Each row is a point on a tangle of strands that fork and nearly touch. The rows are in no order.
Points whose rows are less than 41.8 apart are linked; no others are. Some points are linked to none.
miz:  -2  -1 -22  -6   3 -13  10  -7 -18   0 -12 -12 -16  10   5  -7   9   3   6 -17   6   7
Vanu:  -8  -3  -1  16  -3  -5  -8  -2  -9   5 -21  -9 -12   5   6  -3  21  11   2   9   2  19
sutaf:  -4  -7 -12  21  -3  -4 -26   1   5   1  -4 -27 -10 -23   4 -25  21   4   1  20 -10  26
nul: -11  16  -8  23  -2 -15  -1  14  -3  21   7 -12  -2  -7  -3 -13  28  -3  -5   7  17  19
Mame:   8   7  21 -18   3  19   2   3  -2  -4   0   6  20  -2  -1  16 -15 -18   3  18  -3  -1
geg: -19  27  11  21 -24   7  13   0  -6  24   3 -12   3   1   8   7  16  -1   2  15   0   4
Zale:  -8   7  -3  -3  -5  -7  -1  -7   7  -9  -8  22   5   2  -5  14 -12   7   0   0 -10  -5
gef: -18  22  17  15 -20   1  30   6  -4  19   2   1  -6  18   7  21   6   4  14  -6  -2  -3
bif:  12  17  16  -6  -1  16  -7   8  11  -3  17  -6  18   1 -12 -13  -4   5 -12  18   3  12
Paliv: -14  -2   0 -14   1  12  25  16   0 -12  10  18  15   6  -8  24 -16  -4  -2 -14  12 -14
pum:   5 -12  -8  11   4  -8 -24   4 -10  -8 -17 -23 -17   2   2  -8  27  12  -3   1  -8   8
bol:  0 23 15 -3 -9 15 17  6 11  7  8 -6  7  2 10 26 -5  0 15 12 -4  1
kap:   5  -2  -7  -9   5  -6 -13 -17 -12   0 -15  -8  -8  -4  18   9  -3 -14  10 -18  -8   0
kodup:  -3  17  -6  17 -13   4 -21 -12  19  -1  11 -11   0 -16  -7  -3   8  17 -10  20   0  21
bem: -13  -6   3  -9   2  -3  17  13   1   0   0  18  20  -7  11  -1 -13   1   0   8  -2 -10
godot: -24  19  21   2 -29  31  10  20   8  -5  22   4  14 -17   6   5 -15   1 -15  19  -5   7
Pamu:  -8   3 -18  16   0 -21 -16  -4  -3   5  -1  -1  -6  -2  -8 -21  18  -1  -9   1  -7  -1
lekup:  -4   1  14 -13   4  14  21   6 -15   1 -12   1   2  15   6  21  -8  -2   3 -11  22  -1
nurev:   3 -39 -15 -12  14  -2   2 -11   7 -15  -3   6 -10   2   1   2 -15  -6  12 -20  -2  -5
vil:  24 -15   5  -5   8  -2 -21 -14  -6  -9  -4   0 -16  19 -11  -5   5   0 -11 -12   3 -14
paze: -13  23   6  19 -14  -7  -2  -6   5  21  -2  -3  -5  -2   2  11  17   4   2   6  -1  13
Zod:   0 -22   4 -19  25  16   0 -10  -3 -15 -14   5   9   1  -3  23 -15 -22   4  -4  10   1
Gine: -14  -4  -4  -8   4   8   2   1  12 -13   0  15  27 -16  -2   3 -23  -2   1  16  -8  -5
guloz:   0  -8 -23   3   3 -16 -14  -5  -5  -6   5  -2  -7   3  -6 -25   5   1 -10 -15  -4  -5
Sevot:  23 -32  -5  -8   7   0 -17  -8 -13 -18  -7  -6 -27  20 -15 -17   2  -1  -5 -15  -6 -12
gir:   3  -2  -5  -2   2 -12   3  -6  15  -1  14  20   5  13 -20 -13 -10  -2  -2  -1  -8   1
vita:   3  -8  -5  23   1  -4 -37   5  -1  -3 -12 -25 -10 -18   9 -12  29   9  -5   8  -2  11
Mit: -13  19  -6   9  -6 -16   4   4   3  15  11  10   7 -15   5  -9  -2   1  -7   0  -8  -7
fuf:  16  -1  15 -21  15  16  19  19  -8  -4   7  15  16   1 -10  18 -17 -19   4  -7  10 -14
Led:   1 -12   5   0   2   0 -15 -14 -17  -6 -14   3 -14  14   6   3   9   3 -12 -21   7  -9
mif: -24  10  -1   6 -11 -10  27  11  -1  11  12  12   5   4   6  -4  -1   6  -7  -7   3 -12
mobo: -14  10  10   3 -13   6   9  -2  -7  14  -9   0  11 -12  13  -7   1  -3   1  26  -9   6
nop:  5 12  5 -6 -2 -1 -4 -1  2 -3 -1  3  4  8 -1  8 -3  7 -4  3  1  1
gurap: -12  19  12  17 -27  19   4   3   1  17  13  -4   2 -31  11  -6   4  10  -6  33   3  24
dipe:  15 -12  -6   9  10 -14 -19   0  18 -11   3   7  -4   3  -9 -19   4  16  -2  -1 -15 -13
pinom:  10 -23   5 -18  21  10  -2 -15  -2  -7 -18  -7 -12  13   4  15 -11 -18  10 -10   9   8
Befab: -24  23   2   4 -19   2  29  26   2   7   9   7   5  -7   3   4  -7   6  -1   6 -13  -2
Dinu: -27   3  15  -1 -13  11  25   1   2   5  -1  18  17   3   5  22 -14 -15  13   4  -8 -11
voz: -18  13  18   7 -16   4  20  -4 -10  20  -6  -5   2   9  18  11   2  -3  15   5   6   6
fubam: -11   9 -24  -5  -2  -8   1 -12 -11  -4  -6 -19   0   8   6  -5   5   0  -7  -5   7   3
vef: -15  25   5  24 -14  -2   4  17  -4  20   8  -9   2 -15  -6 -10  25   3  -9  26   7  19
Kubi:  -2  24   3  24 -14  -4 -12  -5  21  11  11  -9  -2  -3 -10   9  19   8  -3  17   2  12
vobem:  18 -19   4  -6  16  -1 -21  -8  12 -12   2   9  -2   9  -8  -5  -9   0  -5  -6  -4 -12
bikap: -20   8  22  -4 -17  25  14  15  -6   2   5   2  15  -6  16  11  -8   4  -5  17   5   8
Dilo:  15   0   4   5   4 -11  -4 -10 -12  18  -1 -10 -19  18   0  -7  24  -4  -1 -10  15   1
moz:  11   4  -8   9   5 -18  -2   6  12   2  17  18   1   8 -17 -19   3  11  -3  -5  -6 -12
vezi:   9 -25  -4  11  -3 -10 -12 -11 -15  -3 -11  -1 -28   9   3  -2  18   7   3 -30   0 -16
Fus:  -1  13  -7  15  -2 -21 -12   2 -13  19  -5  -2  -5  -4   0 -12  25  -7  -3  -4   2   8
pom:   5  -4  -3  -1   4  -5  18 -12   5   3 -10   1 -11  18   4  16  -1   6  21 -11   5  -2
Zalof: -12  18  -1  21 -18   4  -8  -2  -2  11   3   0   4 -40   5 -15   2  10 -11  32  -9  14
guv:  33  -4  -4   1  15 -10  -6   2   5   5   7 -15  -5   6   2 -14  12   4   4  -2   7 -17
diluf:   5   1   6  -6  -2  -4   0  -7 -13   4   1  10  -4  12   2   7   1   2 -11 -18  12 -14
Mubel:  16  -1 -11   2   9  -2 -26   3   0 -13  -5 -24  -5   3  -5 -14  12  14 -12  -2  -1   6
Kuve:  -1  10 -15  -5   7  -4   4  12   8  -6  10   1  15  -4  -3 -17  -8  16  -4   1  -1   7
Kori:   5  -9 -15 -11  11  -8   7 -10  14  -6  13  14   8   3 -12  -7 -16 -12   8  -7  -3 -10
dun: -23  14  18  -2 -16  14  17  17 -10   2   2   4   8   6  10  17  -4   5 -10  -8   6  -2
Laf:   6  28   5  14  -6  -8  -3  21  -9  11   7  -2   6   6 -16  -5  24   3  -6  15   1  -2
limer:  -3 -31 -15   7  -1  -9 -25   0   3  -9  -5 -17 -23   3   7 -16   2   0  -1 -17 -20   9
Zezuk: -18   9  11   2 -11  10  11  -6  10   7  -3  15  14 -19  10  21 -18  -4  11  15 -12  -2
robad:   8  25   1  23  -1 -10  -9  18  11  13  14  -7   7  -9 -21 -18  21   3  -1  25  -5   8
reri:  11   5   2 -10   5  12 -15  -7  10  -7   9  -7  20 -13   1 -17 -14   0  -3  17  -3  11
fose:  23   3  14 -21  12  10   4   6  -6  -4   5   9  16   4  -7   2 -17 -19   1   4  -2 -13
nugu:  29   8   0   4   3  -7  10   9   4   8  14  -4  -5  15 -12  -5  15   9   1  -1  12 -21
bomar:   6  12  14 -16   3  15  10  17   5  -6  17   2  17   9  -9  -5 -15  -3 -11   5   8  11
Defot:  19  -6  11 -10  13   7  -9 -16   5   3 -10 -16 -13  16   8  16  -4  -4   3  -6  10  14
kisos:  -6 -18 -11   2  -2  -8 -22 -13  -6  -1 -15 -18 -18  -5  20  -6   0 -13  11 -15 -21  11
det: -22  22  -3  24  -9 -14  -7   1   4  18   5   1   3 -30   6 -12   5   4 -13  18  -8   0
sim:   1  15   8   7  -6 -10  -1  -4  -8  23  -1  -3  -6   6  10   0  13  -6  -3  -4   6  14
bupe:  -5 -21  -7  15  -3 -21 -10 -10  -2   6  -3  12 -23   5   5  -9  14   7  -1 -25  -5 -11
gora:  -6 -22   0 -17  15  12  -1  -5   5 -18  -6  10  21  -8  -4   8 -17 -12  -2   7   3   7
mik:  13  13  -1   9  -4 -11   9  -2  -7  17  15  -5 -13  19  -7  -2  25  -2   0  -7  17 -13
ter:  29 -29 -16 -21  19   3  -3  -5 -10 -23  -7  -9 -18   8 -20 -12  -8  -1   5 -18  -1 -20
vike:  33 -24 -12 -26  26  13   6  -4 -16 -19 -11  -2 -14   0 -17   4 -13  -9   3 -19  16 -27
Gov:  -2  -5 -21  -5   3 -19 -15 -11  -3  -8   0   5  -7  -7   4 -11  -9  -6  -6 -22 -15   0
tel: -18  10   5   4 -10  -4   9   5  20   0  -1  18   7  -7   0  19 -11  13   2   9 -11  -1
mog: -10   1 -27  -9   5  -9   6  -3  -1 -12   0  -1  10  -3   5  -5  -7  10  -2  -6   2  -8
Tope:  -2 -38 -18   1   4 -12  -7  -1   3 -14  -7  -2 -23   5   4 -12  -2   2   9 -23 -14  -4
finok:  23 -19 -13   2  13  -7 -18   1   7  -5   3 -22  -7   1  10 -22   5   0   5  -4 -12 -13
nibo:  11  -7  -3 -17  15   4   7  12   3 -14   6   0  12   7  -8 -14 -11   8  -7  -4  10   2
zopo:  -4  28   8   7 -18   1  10  22  -2   6  12   1   8   4  -8   4   6   6  -7   9  -5   1
menoz:   5   2  -1  24   1  -7 -16   7  11  10   1 -13   2 -14  -5 -26  26   9  -2  29  -3  14
ruva:   8  -9  -4 -12  12  -5 -13  -5   5  -6 -13   1  -3  -9  13   7 -11  -2  10  -8  -8   2
Giti:  -3  -4 -14  10  -7 -20   1 -10  -9   4  -5  13 -11   6  -2  -6  14   5   1 -12  -2 -26
Zusu: -13  13  15 -10 -10  25  25  33  14  -9  16   5  17  -9   4  31 -19 -12   9   3  -4  -3
Sumub:   2   7   3  -1  -5   9 -20  -9  10  -6  -1   3  10 -28   8  -3 -11  10  -2  16 -11  14
Rifa: -13  13  16   3 -21  16   2  -5  -6   7   0  -2   7 -13   8   2  -1   5  -4  21   2  26
Fasob:  -1   2 -11  -5   1  -2 -12 -10   9  -8 -15  -1   1 -18  12   7 -12   5  10  11 -15  10
gazub: -13  -3  18 -13  -3  17  19  14  -6  -6   5   9  13  14   0  14 -12  -2 -12  -6  18  -6
vudi:  15  -4  14 -13  16  12  -7  -2   0  -9 -18 -14  -3  15   0   7  -4   9  -4   6   9  15
dit:  18 -31   3 -23  20  11  19 -12 -17  -4  -6   9 -14   4  -7  13 -13 -22  10 -28  25 -12
pazag:  11 -42  -8 -17  16   2   7 -14 -11 -13 -10  11 -22   1  -8   9 -12 -15  16 -30   9 -12
tez:   8 -20   5 -11  13   6  17 -18   2   1 -12   5  -8  17  -1  24 -11 -14  25 -12   9  -5
Sizib:   3   3 -10   8   1  -4 -28  -8  14 -10   4 -16   3 -10  -4 -16   7  10 -10   7  -9  14
tuz: -11   7  -5  -1  -5 -10   7  -7 -15   6 -15   5   8   0  10  -5   0  -7   5  11 -13 -10
Sek: -12  -9   1   5  -1  -8  12  -7   5   8  -9  -2 -11  13  11   0   7  12   9   0   6  12
kifep:  12 -24 -19 -17  17   1   9 -14   7 -18   9  11   2   4 -14   3 -16  -8   6 -19  10 -21
pugu:  -3   3  18 -14  -1  25  10  20   8 -10  10  12  24 -14  -3  19 -20 -10   2  14  -1   7
dum:   2  -7  10 -17   4  11  21   5  -5  -5   7  23   8   8 -15  30 -16 -19   4 -17  13 -17

A fork is a point with three links, a tip a point with one. Leave the first point through the second and follow the links. Name the first fork or tip that comes.
ruva; Fasob -> miz
reri; Sumub -> nurev
robad; Laf -> Rifa
Zalof; det -> pum

Follow the links from the first point to the second, and from the first to the third. Name the last point that the two ways share.
nurev; Giti; Dinu -> Led
nul; Sek; Mit -> pum
paze; zopo; vudi -> pum
Led; bif; dit -> nurev

A fork is a point with three links. Follow the links from the first point to the second and name the forks in between, in order.
nul; menoz -> Fus > sim > paze > pum
tel; reri -> Led > vil > nurev
gir; bif -> nurev
ter; Zezuk -> vil > Led
guv; pinom -> sim > paze > pum
